The views of a scene show one set of named points, each view turned or mirrored, and shifted as a whole, with a little noise and some points left out.

Scene 1
View 1
q145: | -1.10 |  3.08 |  0.19 | -2.53 |  2.23 | -2.04 | -0.39 | -3.28 | -1.32 |  0.76 |  0.82 | -2.29 | -2.67 |  1.00 | -1.72 |  1.35 | -1.73 | -2.41 | -0.35 |  0.79 |  1.75 | -0.34 |  0.79 | -0.29 | -2.84 |  2.80 | -2.65 |
q522: | -0.45 |  0.76 | -0.71 | -0.99 |  1.56 | -0.95 |  0.44 | -2.21 | -2.64 |  1.29 |  0.37 | -1.90 |  0.18 |  2.92 | -1.38 |  0.07 | -1.10 | -1.26 | -0.80 |  0.51 |  0.64 | -0.68 |  0.00 |  0.94 | -1.46 | -0.57 | -0.71 |
q343: | -1.74 |  4.09 |  1.57 | -2.58 |  0.95 | -1.69 |  0.47 | -2.26 | -1.66 |  1.53 | -1.08 | -1.60 | -0.20 |  1.58 | -1.23 |  0.32 | -0.76 | -2.70 | -1.08 |  2.61 |  2.13 | -1.08 | -0.29 |  0.04 | -2.45 |  2.10 | -1.12 |
q222: | -0.69 |  0.55 | -0.76 | -0.32 |  0.66 | -0.50 |  1.52 | -1.55 | -3.58 |  1.22 | -0.46 | -1.44 |  2.56 |  4.41 | -1.72 | -1.40 | -0.99 | -0.96 | -1.31 |  1.03 |  0.37 | -1.16 | -0.71 |  1.23 | -0.64 | -1.61 |  0.21 |
q154: | -1.29 |  2.77 |  0.85 | -2.15 |  1.47 | -1.58 |  0.27 | -2.61 | -1.88 |  1.75 | -0.10 | -1.69 | -0.91 |  1.55 | -0.99 |  0.59 | -0.70 | -2.24 | -0.54 |  1.94 |  1.57 | -0.69 |  0.16 |  0.11 | -2.22 |  1.07 | -0.88 |
q820: | -1.33 |  1.96 |  0.33 | -1.33 |  0.70 | -1.17 |  1.08 | -1.73 | -2.77 |  1.31 | -0.88 | -1.46 |  1.18 |  3.19 | -1.59 | -0.69 | -0.72 | -1.69 | -0.99 |  1.82 |  1.01 | -1.09 | -0.75 |  0.61 | -1.54 |  0.20 |  0.04 |
q178: | -0.25 | -0.26 | -0.42 |  0.14 |  0.76 |  0.08 |  0.84 | -1.53 | -3.25 |  2.13 | -0.05 | -1.08 |  2.30 |  3.90 | -0.58 | -0.80 | -0.31 | -0.56 | -0.74 |  1.35 |  0.12 | -1.06 | -0.81 |  1.15 | -0.42 | -2.96 |  1.58 |
q717: | -0.06 | -0.27 |  0.65 |  0.16 |  0.80 |  0.08 | -0.17 | -1.77 | -2.41 |  2.89 |  0.48 | -0.92 |  0.89 |  2.31 |  0.96 | -0.16 | -0.13 | -0.60 |  0.11 |  1.94 |  0.29 | -1.19 | -0.81 |  0.99 | -0.69 | -2.91 |  2.24 |
q734: | -1.23 |  2.18 |  1.61 | -0.75 | -0.14 | -0.41 |  1.38 | -1.00 | -3.11 |  2.62 | -1.84 | -0.71 |  3.06 |  3.40 | -0.44 | -1.54 |  0.17 | -1.40 | -0.94 |  3.34 |  0.69 | -1.83 | -1.49 |  1.03 | -0.54 | -1.39 |  2.06 |
q288: |  0.19 | -0.22 |  0.40 | -0.47 |  1.49 |  0.00 | -0.57 | -2.44 | -1.76 |  3.24 |  1.27 | -1.27 | -0.43 |  1.30 |  1.31 |  0.96 | -0.21 | -0.78 |  0.38 |  1.56 |  0.42 | -0.95 | -0.20 |  0.91 | -1.00 | -2.57 |  1.45 |
q670: | -0.04 |  0.85 |  1.36 | -0.62 |  1.31 | -0.10 | -0.44 | -2.46 | -1.72 |  3.32 |  0.76 | -1.23 | -0.29 |  1.26 |  1.17 |  0.94 | -0.12 | -1.27 |  0.46 |  2.30 |  0.88 | -1.17 | -0.28 |  0.54 | -1.39 | -2.00 |  1.60 |
q973: | -0.21 | -0.33 | -0.82 |  0.21 |  0.98 | -0.24 |  0.86 | -1.74 | -3.02 |  1.74 |  0.26 | -1.28 |  1.57 |  3.77 | -0.74 | -0.76 | -0.67 | -0.57 | -0.54 |  0.71 |  0.09 | -0.93 | -0.76 |  1.07 | -0.32 | -2.47 |  0.77 |
q388: | -0.48 |  0.92 |  1.93 | -0.41 |  0.83 |  0.09 | -0.36 | -1.84 | -1.80 |  3.99 |  0.27 | -0.70 |  0.85 |  1.06 |  1.79 |  0.17 |  0.57 | -1.01 |  0.24 |  3.53 |  0.82 | -1.67 | -0.88 |  0.95 | -0.99 | -2.55 |  2.93 |
q158: | -1.05 |  2.34 |  0.36 | -1.74 |  1.21 | -1.36 |  0.51 | -2.28 | -2.41 |  1.20 | -0.22 | -1.95 |  0.18 |  2.65 | -1.49 |  0.23 | -1.32 | -1.82 | -0.90 |  1.28 |  1.35 | -0.65 | -0.10 |  0.26 | -1.76 |  0.83 | -1.04 |
q802: |  0.20 | -0.40 |  0.42 | -0.37 |  1.82 |  0.24 | -0.78 | -2.39 | -1.80 |  3.30 |  1.59 | -1.35 | -0.53 |  1.12 |  1.50 |  0.92 | -0.37 | -0.71 |  0.61 |  1.47 |  0.47 | -1.16 | -0.21 |  0.83 | -1.21 | -2.59 |  1.54 |
View 2
q222: | -1.75 | -0.45 | -0.86 | -0.73 |  0.75 |  1.49 | -0.32 |  0.05 |  0.17 |  2.62 | -1.77 | -1.59 |  1.25 | -0.10 | -2.56 | -0.76 | -2.07 | -0.58 |  2.25 |  1.21 |  0.50 | -2.05 |  1.30 |  0.41 |  0.54 |  0.59 |  0.56 |
q820: | -1.82 | -0.79 | -0.69 | -0.03 |  0.62 |  1.79 |  0.23 | -1.24 |  0.30 |  2.64 |  0.46 | -1.13 |  1.86 |  0.31 | -0.84 |  0.24 | -0.89 | -0.18 |  3.96 |  0.18 |  0.26 | -2.19 |  1.66 |  0.11 |  0.37 |  0.32 |  1.60 |
q670: | -2.03 | -0.34 |  0.45 | -0.74 | -0.08 |  1.41 | -1.15 | -0.36 |  0.65 |  0.88 |  1.81 | -0.85 |  0.20 | -1.98 | -1.77 | -3.24 | -0.47 |  1.28 |  1.08 |  0.60 |  0.97 | -0.25 |  1.26 |  0.19 |  0.32 |  0.50 |  1.61 |
q178: | -1.95 | -0.41 | -0.74 | -1.12 |  0.44 |  1.34 | -0.58 |  0.39 |  0.15 |  2.29 | -1.77 | -1.76 |  0.95 | -0.42 | -3.09 | -1.22 | -2.20 | -0.72 |  1.85 |  1.66 |  0.55 | -1.75 |  1.04 |  0.34 |  0.40 |  0.78 |  0.61 |
q388: | -2.31 | -0.76 |  0.70 | -0.16 | -0.53 |  1.92 | -1.66 |  0.45 |  1.14 |  1.07 |  0.52 | -1.56 | -0.07 | -2.27 | -1.71 | -3.61 | -0.64 |  1.63 |  0.59 | -0.09 |  0.27 | -1.03 |  1.15 | -0.07 |  1.18 |  0.90 |  0.12 |
q145: | -1.36 | -0.17 | -1.01 | -0.33 |  0.99 |  1.15 |  1.61 | -3.68 | -0.45 |  1.92 |  4.61 |  0.69 |  1.78 |  0.99 |  0.89 |  1.02 |  0.52 | -0.06 |  5.42 |  0.34 |  0.69 | -1.29 |  2.28 |  0.58 | -1.16 | -1.04 |  4.65 |
q973: | -1.76 | -0.10 | -1.10 | -1.31 |  0.57 |  1.25 | -0.46 | -0.04 | -0.04 |  2.28 | -1.48 | -1.56 |  1.19 | -0.34 | -3.13 | -1.05 | -2.06 | -0.78 |  1.85 |  1.86 |  0.71 | -1.65 |  0.97 |  0.54 |  0.10 |  0.49 |  0.97 |
q802: | -1.47 |  0.11 |  0.03 | -1.24 | -0.03 |  0.97 | -1.42 | -0.16 |  0.44 |  0.70 |  1.46 | -0.76 | -0.29 | -1.75 | -2.64 | -3.51 | -1.10 |  0.72 |  0.42 |  1.52 |  1.24 |  0.02 |  0.84 |  0.39 |  0.08 |  0.04 |  2.04 |
q522: | -1.64 | -0.21 | -0.94 | -1.18 |  0.89 |  1.10 |  0.21 | -1.48 | -0.28 |  2.25 |  1.02 | -0.55 |  1.26 |  0.18 | -1.58 | -0.28 | -1.17 | -0.58 |  3.22 |  1.44 |  0.66 | -1.47 |  1.60 |  0.50 | -0.36 | -0.13 |  2.64 |
q343: | -1.99 | -0.98 | -0.05 |  0.77 |  0.46 |  2.03 |  0.78 | -2.59 |  0.19 |  2.05 |  3.35 | -0.29 |  1.74 |  0.10 |  1.27 |  0.46 |  0.54 |  1.00 |  4.86 | -1.22 |  0.03 | -2.08 |  2.49 |  0.10 |  0.26 | -0.02 |  2.38 |
q154: | -1.71 | -0.47 | -0.57 |  0.09 |  0.64 |  1.68 |  0.67 | -2.33 |  0.10 |  2.42 |  2.74 | -0.37 |  1.78 |  0.27 |  0.47 |  0.46 | -0.08 |  0.27 |  4.44 | -0.07 |  0.41 | -1.84 |  2.34 |  0.28 |  0.00 | -0.18 |  2.72 |
q288: | -1.61 | -0.15 |  0.06 | -1.19 | -0.07 |  0.95 | -1.17 | -0.30 |  0.62 |  0.82 |  1.20 | -0.87 |  0.02 | -1.91 | -2.38 | -3.43 | -1.04 |  0.52 |  0.67 |  1.19 |  0.94 | -0.28 |  0.81 |  0.40 |  0.06 |  0.36 |  1.94 |
View 3
q178: | -0.51 | -1.63 |  1.34 |  2.06 |  1.59 |  0.77 |  1.76 |  1.52 | -0.41 | -2.24 | -0.05 | -0.48 |  1.12 | -0.40 |  0.20 |  1.37 | -1.07 |  0.48 |  1.57 |  0.42 |  2.07 |  2.44 |  0.05 |  0.25 |  2.79 |  0.54 |  1.40 |
q343: |  0.28 | -0.63 | -1.56 |  3.39 | -0.02 |  3.33 |  0.88 |  4.47 | -0.99 | -0.11 |  4.50 | -2.43 | -2.81 |  1.87 |  2.34 |  2.15 | -0.05 | -0.84 |  1.27 | -0.75 |  2.17 |  2.75 | -1.73 |  0.09 |  0.36 |  2.37 |  0.70 |
q820: |  0.23 | -1.13 | -0.67 |  3.06 |  0.67 |  2.64 |  1.27 |  3.96 | -0.72 | -1.27 |  3.31 | -1.85 | -2.18 |  0.96 |  1.71 |  1.96 | -0.24 | -0.36 |  1.52 | -0.65 |  2.39 |  2.92 | -1.22 |  0.19 |  0.89 |  2.34 |  0.99 |
q154: |  1.00 | -1.12 | -0.64 |  3.41 |  0.97 |  2.64 |  1.17 |  4.27 | -1.23 | -0.34 |  3.61 | -2.57 | -2.37 |  0.80 |  2.01 |  1.40 | -0.45 | -0.57 |  1.40 | -0.78 |  2.03 |  2.95 | -1.28 | -0.43 |  0.47 |  2.20 |  0.71 |
q145: |  2.58 | -0.88 | -0.68 |  4.09 |  1.02 |  3.21 |  0.51 |  4.83 | -1.64 |  1.89 |  5.19 | -4.27 | -3.00 |  1.21 |  2.76 | -0.03 | -1.43 | -0.78 |  0.87 | -0.80 |  0.58 |  1.99 | -0.77 | -1.34 | -0.35 |  2.49 | -0.02 |
q222: |  0.00 | -2.28 |  1.09 |  2.71 |  1.81 |  0.93 |  1.79 |  2.60 | -0.38 | -3.07 |  0.64 | -1.16 | -0.15 | -0.85 |  0.52 |  1.53 | -0.62 |  0.43 |  1.81 | -0.62 |  2.84 |  3.51 | -0.54 |  0.44 |  1.99 |  1.59 |  1.18 |
q288: |  0.04 |  0.10 |  0.18 |  2.33 |  1.02 |  1.80 |  0.86 |  0.89 | -1.05 |  0.73 |  1.41 | -1.32 |  1.18 |  0.46 |  0.92 |  0.73 | -1.96 | -0.22 |  1.01 |  1.14 |  0.32 |  0.32 |  0.86 | -0.06 |  2.26 | -0.19 |  0.72 |
q717: | -0.75 | -0.26 |  0.31 |  2.13 |  1.12 |  1.37 |  1.30 |  0.92 | -0.73 | -0.50 |  0.77 | -0.50 |  1.43 |  0.40 |  0.43 |  1.51 | -1.38 | -0.10 |  1.32 |  1.03 |  1.13 |  0.99 |  0.51 |  0.38 |  2.90 | -0.03 |  1.15 |
q734: | -1.90 | -0.72 | -0.70 |  2.11 | -0.18 |  2.20 |  1.36 |  2.44 | -0.29 | -2.63 |  1.03 |  0.18 | -0.17 |  0.95 |  0.70 |  3.27 |  0.28 |  0.11 |  2.27 |  0.21 |  3.18 |  2.75 | -0.98 |  1.33 |  2.32 |  1.09 |  1.63 |
q802: |  0.33 |  0.38 |  0.26 |  2.42 |  1.00 |  1.80 |  0.83 |  0.73 | -1.10 |  1.03 |  1.32 | -1.46 |  1.39 |  0.46 |  0.82 |  0.49 | -2.10 | -0.44 |  0.95 |  1.39 |  0.21 |  0.09 |  1.16 | -0.16 |  2.16 | -0.18 |  0.93 |
q388: | -1.52 |  0.90 | -1.04 |  1.60 | -0.18 |  2.35 |  0.74 |  0.79 | -0.92 |  0.07 |  1.33 | -0.07 |  1.30 |  1.42 |  1.00 |  2.20 | -0.74 | -0.32 |  1.12 |  1.57 |  1.26 |  0.20 |  0.27 |  1.16 |  2.64 | -0.26 |  1.23 |
q973: |  0.02 | -2.00 |  1.35 |  2.67 |  1.82 |  0.81 |  1.53 |  1.65 | -0.50 | -2.18 |  0.33 | -0.82 |  0.78 | -0.83 |  0.44 |  0.83 | -1.32 |  0.43 |  1.44 |  0.00 |  1.82 |  2.55 |  0.23 |  0.26 |  2.42 |  0.87 |  1.25 |
q158: |  0.84 | -1.50 | -0.08 |  3.38 |  1.09 |  2.43 |  1.08 |  4.26 | -0.94 | -0.53 |  3.09 | -2.36 | -1.84 |  0.45 |  1.87 |  0.94 | -0.85 | -0.23 |  1.35 | -0.50 |  2.00 |  2.64 | -1.02 | -0.31 |  0.56 |  2.00 |  0.62 |
View 4
q734: |  0.55 |  2.06 |  1.33 |  2.70 |  0.72 |  1.31 | -2.20 | -0.42 | -0.80 |  0.95 |  1.37 |  2.73 |  0.87 | -0.62 |  1.80 |  0.09 |  0.98 |  2.15 |  0.33 |  1.44 |  0.27 |  3.56 |  0.22 | -0.57 | -1.26 |  0.79 | -3.26 |
q802: |  1.52 |  0.46 |  1.37 |  2.14 |  1.65 |  1.07 | -0.36 | -0.36 | -0.10 |  0.29 | -1.87 | -0.70 |  1.85 |  0.49 |  0.16 | -0.86 |  0.54 |  1.60 |  0.78 |  0.92 | -1.19 |  0.59 |  1.64 | -1.57 | -0.27 | -2.22 |  0.47 |
q670: |  1.16 |  0.13 |  1.17 |  1.86 |  1.76 |  1.42 | -0.70 |  0.35 | -0.50 |  0.21 | -1.92 | -0.30 |  2.03 |  0.45 |  0.70 | -0.86 |  0.82 |  1.41 |  1.03 |  0.94 | -0.37 |  1.47 |  1.51 | -1.53 | -0.22 | -1.00 | -0.22 |
q154: |  0.26 | -0.67 |  0.15 |  2.46 | -1.41 |  1.74 | -1.99 |  0.05 | -0.95 | -1.73 | -1.27 |  0.71 |  0.88 |  0.03 | -0.49 |  1.24 |  2.42 |  1.01 |  2.05 |  1.93 |  1.90 |  1.16 |  1.69 | -1.06 | -0.17 |  2.07 | -3.00 |
q145: |  0.41 | -2.76 |  0.04 |  1.97 | -1.97 |  1.88 | -1.55 |  0.94 | -1.27 | -3.02 | -3.63 | -0.76 |  1.31 |  0.54 | -1.83 |  1.58 |  2.85 |  0.27 |  3.05 |  1.71 |  2.49 | -0.31 |  2.56 | -1.30 |  0.75 |  2.45 | -1.76 |
q343: |  0.15 | -1.35 |  0.28 |  2.03 | -1.17 |  2.18 | -1.86 |  1.03 | -1.45 | -1.87 | -1.60 |  1.09 |  1.40 | -0.15 |  0.39 |  1.01 |  2.49 |  1.10 |  2.24 |  1.82 |  2.46 |  2.02 |  1.60 | -1.04 | -0.23 |  3.26 | -3.19 |
q717: |  1.37 |  1.71 |  1.48 |  2.57 |  1.75 |  0.84 | -0.95 | -0.72 | -0.03 |  0.92 | -0.17 |  0.56 |  1.43 |  0.19 |  0.56 | -0.68 |  0.21 |  1.56 | -0.17 |  0.89 | -1.28 |  1.46 |  0.86 | -1.16 | -0.54 | -1.97 | -0.64 |
q973: |  1.08 |  2.07 |  1.50 |  3.22 | -0.14 |  0.52 | -1.50 | -2.17 |  0.05 |  0.33 |  0.62 |  0.99 |  0.09 |  0.08 | -0.56 |  0.67 |  0.62 |  1.54 | -0.27 |  1.35 | -0.97 |  0.60 |  0.66 | -0.82 | -0.55 | -1.32 | -1.42 |
q820: |  0.52 |  0.75 |  0.61 |  2.72 | -1.02 |  1.41 | -1.97 | -0.71 | -0.73 | -0.74 |  0.14 |  1.69 |  0.30 | -0.06 |  0.04 |  0.97 |  1.66 |  1.47 |  0.99 |  1.68 |  0.77 |  1.49 |  0.88 | -0.72 | -0.46 |  1.28 | -2.87 |
q522: |  0.57 |  0.57 |  1.04 |  2.96 | -1.02 |  1.20 | -1.53 | -1.04 | -0.40 | -0.82 | -0.71 |  0.38 |  0.33 |  0.18 | -1.22 |  1.31 |  1.56 |  1.05 |  0.95 |  1.56 |  0.17 | -0.07 |  1.25 | -1.13 | -0.18 | -0.06 | -1.53 |
q222: |  0.43 |  2.19 |  1.49 |  3.64 | -1.11 |  0.54 | -2.09 | -2.12 | -0.08 | -0.11 |  1.44 |  1.86 | -0.34 | -0.27 | -0.49 |  1.52 |  1.31 |  1.46 | -0.21 |  1.58 | -0.24 |  0.87 |  0.46 | -0.50 | -0.58 | -0.07 | -2.70 |
q158: |  0.42 | -0.43 |  0.55 |  2.39 | -1.52 |  1.64 | -1.84 | -0.28 | -0.65 | -1.58 | -1.12 |  0.64 |  0.57 | -0.12 | -0.81 |  1.43 |  2.02 |  1.06 |  1.57 |  1.96 |  1.42 |  0.56 |  1.41 | -0.89 |  0.01 |  1.59 | -2.47 |
q388: |  1.14 |  0.94 |  1.49 |  1.99 |  2.63 |  1.30 | -0.79 |  0.60 | -0.82 |  1.11 | -0.68 |  0.66 |  2.46 |  0.04 |  1.89 | -1.36 |  0.57 |  1.86 |  0.50 |  0.86 | -0.78 |  2.82 |  1.06 | -1.28 | -0.91 | -1.18 | -0.83 |
View 5
q343: |  0.20 |  1.63 |  1.83 |  1.37 | -1.22 |  0.61 |  2.69 | -0.49 |  1.78 | -1.79 |  1.50 |  4.31 | -1.71 | -0.82 | -0.37 | -1.03 |  1.09 | -0.32 |  1.45 | -1.25 |  2.41 |  3.74 |  1.22 | -5.14 |  1.60 | -0.91 | -2.58 |
q222: |  0.82 |  3.26 | -0.87 |  2.59 | -2.32 |  1.73 |  2.13 | -1.60 |  0.20 |  0.44 |  0.82 |  3.70 |  0.57 |  0.10 | -1.32 | -1.39 |  0.35 | -0.76 |  1.89 | -0.32 |  0.74 | -0.45 |  0.56 | -1.68 | -1.51 |  0.33 | -2.63 |
q670: | -0.02 |  0.11 | -0.47 |  0.71 | -1.80 | -1.03 |  0.88 | -0.28 |  0.72 | -2.19 | -1.26 |  2.84 |  1.29 | -1.40 | -0.01 | -0.88 | -0.30 |  1.56 |  0.23 | -1.33 |  0.24 | -0.12 | -0.37 | -2.81 |  1.34 | -0.92 | -1.14 |
q158: |  0.34 |  2.26 |  0.55 |  2.02 | -1.91 |  0.80 |  2.03 | -1.15 |  1.07 | -1.39 |  0.67 |  3.78 | -0.53 |  0.02 | -1.15 | -1.10 |  0.76 | -0.19 |  1.79 | -0.97 |  1.57 |  2.86 | -0.04 | -4.09 |  0.79 |  0.33 | -2.92 |
q717: |  0.38 |  1.02 | -1.25 |  1.13 | -1.96 | -0.15 |  0.86 | -0.70 |  0.11 | -0.95 | -1.01 |  2.68 |  1.81 | -1.13 | -0.19 | -1.34 | -0.55 |  0.78 |  0.67 | -0.88 | -0.13 | -1.85 | -0.13 | -1.58 | -0.02 | -0.80 | -1.04 |
q288: |  0.30 |  0.29 | -1.10 |  1.07 | -2.37 | -0.93 |  0.44 | -0.70 |  0.43 | -2.09 | -1.69 |  2.57 |  1.78 | -1.12 |  0.06 | -0.98 | -0.46 |  1.57 |  0.47 | -1.11 | -0.02 | -0.28 | -1.03 | -2.40 |  1.02 | -0.55 | -1.04 |
q145: |  0.11 |  1.60 |  1.48 |  1.94 | -2.03 | -0.06 |  1.80 | -0.75 |  1.49 | -3.13 |  0.06 |  3.83 | -1.19 |  0.01 | -1.18 | -0.18 |  0.96 |  0.82 |  1.51 | -1.27 |  2.12 |  5.90 | -1.42 | -5.83 |  2.85 |  1.24 | -3.38 |
q522: |  0.24 |  2.77 | -0.04 |  2.47 | -2.40 |  1.16 |  1.85 | -1.20 |  0.86 | -1.32 |  0.23 |  3.66 | -0.17 |  0.32 | -1.44 | -0.75 |  0.81 |  0.02 |  1.92 | -0.82 |  1.39 |  2.91 | -0.56 | -3.61 |  0.62 |  1.19 | -3.05 |
q388: |  0.20 | -0.28 | -0.57 |  0.28 | -1.40 | -0.86 |  1.00 | -0.16 |  0.84 | -1.46 | -1.00 |  2.95 |  1.20 | -1.92 |  0.59 | -1.61 | -0.37 |  1.06 | -0.06 | -1.37 |  0.13 | -1.75 |  0.87 | -2.42 |  0.46 | -2.33 | -0.30 |
q154: |  0.21 |  2.18 |  1.08 |  1.73 | -1.68 |  0.87 |  2.53 | -0.79 |  1.25 | -1.70 |  0.97 |  4.15 | -1.30 | -0.21 | -1.09 | -0.94 |  0.88 | -0.12 |  1.72 | -1.26 |  1.93 |  3.59 |  0.35 | -4.70 |  1.14 | -0.11 | -2.71 |
q734: |  0.67 |  1.63 |  0.09 |  1.08 | -1.22 |  1.05 |  2.41 | -0.67 |  0.75 |  0.33 |  1.26 |  3.86 | -0.02 | -1.09 | -0.15 | -1.87 |  0.33 | -0.92 |  0.94 | -0.78 |  0.97 | -1.72 |  2.36 | -2.36 | -0.88 | -2.39 | -1.19 |
q802: |  0.13 |  0.22 | -1.21 |  0.98 | -2.27 | -0.83 |  0.33 | -0.70 |  0.36 | -2.37 | -1.90 |  2.37 |  1.86 | -0.97 | -0.15 | -0.91 | -0.63 |  1.82 |  0.43 | -1.04 | -0.18 | -0.42 | -1.28 | -2.38 |  1.19 | -0.14 | -1.43 |
q178: |  0.73 |  2.43 | -1.65 |  2.01 | -2.17 |  1.04 |  1.48 | -1.25 |  0.22 |  0.27 | -0.30 |  3.38 |  1.41 | -0.36 | -0.81 | -1.57 | -0.25 | -0.14 |  1.55 | -0.36 |  0.05 | -1.73 |  0.17 | -1.17 | -0.99 | -0.19 | -1.83 |
q973: |  0.55 |  2.57 | -1.91 |  2.17 | -2.52 |  0.91 |  1.37 | -1.37 | -0.07 | -0.29 | -0.56 |  3.16 |  1.31 | -0.26 | -0.88 | -1.30 | -0.02 |  0.29 |  1.71 | -0.32 | -0.10 | -1.06 | -0.12 | -1.44 | -0.78 |  0.26 | -2.14 |
q820: |  0.66 |  2.56 |  0.30 |  1.86 | -1.63 |  1.21 |  2.39 | -1.08 |  0.90 | -0.62 |  1.13 |  3.79 | -0.27 | -0.22 | -0.94 | -1.19 |  0.57 | -0.64 |  1.76 | -0.63 |  1.23 |  1.28 |  0.88 | -3.30 |  0.18 | -0.27 | -2.48 |

In a view up to two points have been moved. Name them for each view, in the order of its rows, or write none.
view 1 -> q154
view 2 -> q222, q145
view 3 -> q820
view 4 -> none
view 5 -> q522
